Each scene shows the same named points in several views. A view is turned or mirrored, and shifted as a whole, has a little noise and may leave points out.
In the rows, zero is written as 128.

Scene 1
View 1
Q_229: [ 72 130 133 138 144 142 140 125 101  98 128 141 160 122 132 148  97 141
 139  97]
Q_445: [101 165 141 120 118 121 119 118 110 140 141 106 174 162 125 114 111 149
  66 105]
Q_945: [107 168 128 111 166 135 126 140 112  97 158 106 154 141 147 118  91 124
  87 109]
Q_233: [106 122 113 133 163 140 116 109  86 141 139 151 141 120 135 168 137 146
 134 117]
Q_440: [ 73 150 140 129 151 165 149 134 116  97 130 125 141 125 124 144  89 128
 132  84]
Q_340: [106  99 104 147 192 131 123 122  59  91 132 153 163 117 152 184 143 145
 136 113]
Q_615: [142 110  93 121 169 119  78 103  85 188 160 195 131  95 148 112 126 125
 173 145]
Q_570: [ 60 113 141 160 132 141 147 122  86  83 106 137 183 139 122 173 122 165
 125  82]
Q_350: [105 117 117 134 155 121 116 121  82 120 136 158 164 116 141 132 114 138
 140 115]
Q_795: [119 107  96 137 207 163 126 122  71 113 132 156 120  94 141 169 126 109
 166 102]
Q_259: [120 141 105 105 188 115  90 131 107 124 182 159 142 117 170 125 106 140
 133 153]
Q_838: [ 94 154 129 114 134 160 116  90 122 184 151 140 116 126 119 160 124 147
 127 119]
Q_831: [110 160 120 105 155 151 104 114 130 165 170 143 115 126 135 130 107 137
 126 129]
Q_968: [105 149 129 121 138 129 107 121 109 142 149 130 159 144 133 124 118 150
  99 114]
Q_209: [ 93 139 126 122 144 129 135 106  94 128 139 139 153 116 135 139 100 131
 128 114]
Q_29: [126 106 103 138 170 125 118 111  63 140 131 163 151  96 140 126 118 112
 152 111]
Q_699: [109 112 115 147 171 158 128 122  76 118 118 141 142 116 124 153 127 124
 141  87]
Q_481: [140 117 110 143 157 149  94 120  87 173 128 157 137 121 116 109 136 119
 138  91]
Q_780: [111 127 120 136 159 122 108 138  89 109 139 137 176 143 140 120 120 142
 106 106]
View 2
Q_445: [155 129  79  93  87  96 148 140 174 119 151 119 121 138 134  96 123 130
 138 129]
Q_209: [125 123 118 113  86 119 164 119 148 114 178 117  73 125 147 147 124 124
 125 133]
Q_780: [112 121 121 104 104 102 166 118 147 135 147 135 106 135 168 116  99 149
 125 132]
Q_481: [117 104 131  79 137  95 154  64 130  91 193 149  76 140 158 126 117 143
 148 124]
Q_340: [101 105 154 146 113 142 190 101 104 128 148 139 103 110 190 156 109 157
 118 151]
Q_968: [139 124 103  95  95 100 148 118 152 114 162 123 113 143 151 121 121 125
 132 119]
Q_831: [147 131 127  87  93  93 150  91 131  90 198 127  97 160 175 163 138  95
 134  93]
Q_615: [ 94  97 159  90 131 100 138  62 120  69 198 129  59 126 184 161  84 106
 127  71]
Q_29: [ 97 103 151 112 125 118 170  88 134  98 185 135  49 113 169 147  97 147
 128 126]
Q_440: [134 148 114 105  71 116 184 122 145 145 184 126  75 157 150 154 157 138
 128 167]
Q_945: [149 147 113 107  83  91 184 151 172 120 161 122  95 149 178 129 118 132
 135 118]
Q_259: [116 129 152 108  94  94 168 120 139 107 164 120  97 144 211 157  90 109
 116  77]
Q_229: [109 132 119 113  77 125 170 116 137 149 170 119  82 134 147 149 135 136
 119 163]
Q_795: [109 115 167 129 121 125 204  85 107 108 192 148  60 129 197 177 128 152
 134 147]
Q_699: [116 116 136 114 116 123 185  90 122 122 181 147  74 131 162 147 134 157
 135 164]
Q_838: [161 119 112  99  93 118 143  89 125  79 199 121 101 142 144 158 158  95
 141 119]
View 3
Q_968: [155 135 108 103 138 173 124 115 143 115 162 122 139 142 106 152  97 132
 138 117]
Q_838: [123 132 156 103 155 152 163 121 160 117 143 121 132 147 118 157  73 159
 109 132]
Q_795: [107 115 147 114 173 124 108 132 132 177 109 109 123  76  77 108  75 124
 110  86]
Q_699: [117 106 125 122 166 145 108 118 140 145 148 125 116  86  95 126  62 135
 130 109]
Q_29: [110  94 115 113 162 130 106 138 124 131 143 115 121  95 106 109  96 125
 112  76]
Q_831: [144 153 137 105 148 133 153 131 151 133 132 123 146 153 120 153 106 138
 113 117]
Q_233: [116 109 142  99 154 164 122 116 139 131 131 112 134 116  84 126  78 133
 116 102]
Q_259: [150 149 125  90 134 140 122 138 121 139 118 106 160 144  99 122 138 110
 108  72]
Q_440: [155 176 133 122 161 166 107 101 126 152 134 129 104  86 117 145  72 149
 143 131]
Q_350: [129 115 115 102 152 158 101 120 117 120 142 121 127 106 103 114  99 126
 129  91]
Q_481: [111  86 106 123 158 115 130 135 157 135 155 145 147 118 112 130  86 119
 128 113]
Q_945: [184 173 105 114 141 165 115 126 135 144 156 100 130 123  99 162 108 126
 134 100]
Q_445: [180 142  91 112 132 194 121 109 147 104 189 118 131 143 105 174  89 138
 153 127]
Q_780: [153 123  97 106 139 173  94 113 127 128 155 124 141 114  88 132 102 114
 146 100]
Q_570: [135 122 131 101 152 220  77  76 116 118 146 135 109  78  87 121  53 149
 157 129]
Q_229: [143 145 131 107 155 181  97 100 114 127 135 129 109  89 110 127  80 148
 141 117]
Q_209: [142 138 126 108 154 166 117 119 125 117 146 110 112 113 114 136  90 147
 123 101]
Q_340: [117 102 138  93 153 177  87 111 121 149 121  99 131  89  50 104  80 117
 124  78]
Q_615: [ 95  85 127  94 152  96 143 155 134 113 128 125 155 142 125 102 128 118
  91  73]
View 4
Q_209: [164 119 116 148 149 137 129 110 104 149 162 108 129 125 105 118 113 125
 134 133]
Q_440: [160 155  98 130 133 125 138  93  88 111 171  75 111 128  97 115 130 139
 124 130]
Q_233: [188 118 128 154 119 140 118 115 129 164 173 101 149 122 116 108 130 131
 116 161]
Q_481: [179 114 137  97 106 113 118 114 119 195 189 128 170 136 100 110 132 148
 138 148]
Q_780: [191 115 142 138 143 138 106 113 101 149 183 104 127 101  69 136 141 147
 143 139]
Q_699: [188 148 119 140 117 112 110 111 108 141 188 105 155 123 116 109 130 154
 110 141]
Q_259: [190 117 167 153 116 160 139  89 132 191 165  94 125  94  85 157  90 113
 141 136]
Q_445: [172  81 127 116 158 158 128 128  84 127 182  99 103 136  61 108 158 119
 174 134]
Q_229: [161 142  99 152 150 126 118 100  97 131 160  89 122 114  98 125 133 147
 118 142]
Q_945: [184 122 147 131 136 152 142 102  92 125 182  89 100 116  73 131 113 110
 159 113]
Q_350: [177 121 128 151 142 126 111 109 112 170 164 115 146 106  99 134 121 145
 126 143]
Q_615: [168 116 152 122  97 127 133  96 148 243 161 133 177 119 113 136  87 130
 132 147]
Q_340: [214 141 138 189 127 131  85 117 127 143 181  99 154  91 117 130 126 151
  96 156]
Q_795: [200 167 136 156  92 108 115  95 128 157 185 102 166 111 137 119  95 147
  96 136]
Q_29: [179 131 139 146 128 110 105 111 119 183 173 138 168 113 116 127 101 143
 125 132]
Q_570: [174 136  82 167 167 124  92 119  94 107 167  88 124 110  97 113 170 167
 105 163]

In a view up to two points have been moved. Name them for each view, in the order of its rows, or write -.
view 1 -> Q_945
view 2 -> Q_831
view 3 -> Q_699
view 4 -> Q_615

Scene 2
View 1
Q_335: [125 162 109 134 109  89 174 143 117 113 133 102 116 124 190 132 138 187
 153 152]
Q_287: [116 152 126  99  97  76 203 147 165 138 161 135 138 104 220 129 120 178
 127  55]
Q_826: [ 90 170 144  88  88 100 117 137 112 141 147 117 136  94 235 111 123 157
 188 183]
Q_467: [128 157 147 121 101 106 152 132  98 108 108 155 139 124 204 128 107 172
 164 217]
Q_133: [169 125 129 121 101  96 157 102 134  74 164 101 125  88 163 126  81 169
 174 136]
Q_872: [120 151 126  89  88 126 144 117 123 100 114 111 105  98 203 118 130 161
 178 162]
Q_783: [167 164 118 119 100 111 207 133 130  79 118 137  74 142 182 147 107 203
 140 122]
Q_237: [116 128  98 105  96 118 146 119 132 104  91  90 121 102 183 122 168 163
 163 140]
Q_223: [128 126  95  96  92 116 145 129 147 107  94 101 117 115 185 131 166 174
 153 108]
Q_646: [114 169 125 109  98 107 163 154 116 130  93 151 119 143 223 134 142 186
 145 168]
Q_338: [114 113 143  99  95  88 108 124 131 134 139 133 192  83 209 112 117 146
 170 167]
Q_437: [165 118 108 144 113  80 153 129 126  96 134 114 148 123 160 137 114 188
 149 143]
Q_932: [117 146 108 140 114  91 216 125 126 104 110 105 132 109 180 127 148 170
 135 133]
Q_197: [154 155 128 109  92 105  96 130 108  94 155  98 102 114 188 129  96 186
 202 190]
Q_645: [106 167 101 129 105  89 138 140 109 121 145  60 112 109 191 123 158 180
 180 166]
Q_286: [124 151 134  91  91  94 140 142 138 130 144 139 135 113 219 128 114 177
 158 132]
Q_569: [140 120 104 143 112  91 147 118 113  93 118  89 145 109 157 126 136 169
 165 177]
Q_396: [149 143 124 116 101 102 183 119 134  90 132 121 117 109 182 130 109 176
 153 127]
View 2
Q_645: [158 101 164  69 125 183 142 103 153  69 129 130 149 142 101 113 162 129
 200  90]
Q_569: [181  90 136  89 131 176 117  83 160  90 114  89 160 131  75 119 161 125
 140  89]
Q_197: [183  81 120  61 113 198 131 107  92 101 127  89 146 168 125 112 174 112
 181 117]
Q_826: [139 123 137  91 124 163 113 115 123  80 119 143 121 163 174 107 164 136
 172 124]
Q_237: [168  73 161  89 115 179 128  88 175  99 147 100 151 132 116 121 168 180
 144 101]
Q_467: [145  97  97 112 147 211 101 100 139 119  95 125 141 160 141 121 171 107
 132 111]
Q_335: [158  90 145  97 128 192 146 122 171 106 122 135 151 133  96 113 161 112
 168  81]
Q_872: [171  77 138  92 126 187 124 101 151 108 137 123 140 145 151 122 175 159
 158 120]
Q_932: [174  85 148 121 138 173 138 114 213 113 121 145 153 109  89 122 161 132
 141  81]
Q_223: [153  72 170  92  96 183 145 114 188 117 161 100 145 130 111 111 155 181
 137  86]
Q_287: [168 100 161 133  92 126 171 190 196 143 151 164 121 109 132  91 147 126
 138  86]
Q_646: [110  94 130 112 128 223 131 128 176 126 120 145 138 153 141 116 157 130
 143  87]
Q_783: [195  39 123 116 121 222 165 143 182 170 141 138 156 127 105 119 177 112
 149  86]
Q_396: [199  69 130 111 119 174 145 130 167 136 135 121 145 124 111 115 169 123
 141 100]
Q_133: [238  69 124  96 113 145 135 120 136 126 134  94 148 126 100 111 173 111
 142 116]
Q_437: [186  84 128 101 111 169 134 124 156 121 122  86 156 129  71 104 152 105
 126  80]
View 3
Q_338: [ 74 150 104 136 109  81 133 126  72 138 109 160 115 133 122 137  93 160
 131 155]
Q_396: [114 128 102  71 117  88 124 140 145 115 141  99  99 133 114 140 106 114
 124 134]
Q_932: [ 70 120 103  58  93  96 124 153 157  99 103  72  88 134 126 115 102 126
 120 142]
Q_197: [129 188 110 139 106 107 136  98 118 143 172 121  80  89 107 150 123 105
 120 137]
Q_437: [ 95 144  88  87 110  82 138 115 162 159 119 106 101 139  96 128 102 112
 133 155]
Q_223: [105 107 147 127 106  81 115 139 161 118 127  90  99 151 132 101  91 138
 107 126]
Q_783: [127 109  98  48 143  96 119 134 176 114 153  78  83 124 135 137 125  82
 114 123]
Q_645: [ 74 175 121 125  73 123 126 115 133 115 134  77  73 109 105 107 108 134
 108 119]
Q_569: [ 97 160 109 109  78  81 147 126 169 145 114  97  89 121 109 130 101 116
 128 173]
Q_646: [ 72 121 106 107 140 111 124 122 124 107 117 103  71 117 182 111 131 114
  96 129]
Q_237: [101 126 149 133  82  83 126 143 153 107 117  90  88 134 135 113  95 141
 109 142]
Q_335: [ 78 147 100  86 103 113 126 122 147 118 126  80  76 118 122 115 115 116
 111 125]
Q_286: [ 87 124 104 107 140 100 114 120  96 122 137 126 103 136 130 127 110 133
 116 114]
Q_467: [ 86 158  89 103 125 100 145 125 105 122 119 131  72  93 173 149 134 107
 119 172]
Q_133: [134 154  99  77  99  78 129 135 139 134 157 115 113 125  74 163  96 116
 144 146]
View 4
Q_783: [114 138 162 136 115 119 162 145 157  46 103 170 119 123 113  92 124 135
  64  62]
Q_338: [ 83 121 141 145 104 134 125 129 135 165 195 149 182  90 174 149 101 121
 109 119]
Q_197: [ 76 169 139 162 115 133 121  99 132  79 158 157 182 116 106 155 137 175
  96 126]
Q_286: [ 97 148 151 138 120 122 124 121 147 121 159 147 157  82 151 115 116 110
  68  91]
Q_287: [129 139 137 114 145 113 145 163 132 114 135 115 144  64 174  79 106  80
  54  41]
Q_437: [ 99 113 135 141  99 144 163 133 123  89 162 164 163 134 141 113 111 154
 106  55]
Q_396: [111 130 146 138 118 121 155 157 137  84 132 154 140 113 134 115 114 136
  86  83]
Q_335: [ 98 120 125 152 135 122 120 126 143  85 145 157 150  81 129 124 129 141
  94  59]
Q_872: [ 97 133 151 160 114 111 120 140 139  94 150 164 127  78 119 151 120 130
  99 127]
Q_826: [ 78 141 134 159 137 112  88 113 159 140 165 149 170  60 142 161 131 127
  90 129]
Q_133: [108 149 132 142 116 128 174 161 108  88 142 134 171 138 132 131 109 160
 107 105]
Q_645: [ 92 116 107 170 141 123 101 116 124  75 164 154 156  62 118 149 138 158
 112  68]
Q_569: [ 94  92 125 162 102 140 142 138 123  91 170 173 154 115 128 145 114 166
 131  75]

In a view up to two points have been moved. Name them for each view, in the order of its rows, or write -.
view 1 -> -
view 2 -> Q_237
view 3 -> Q_569
view 4 -> Q_335
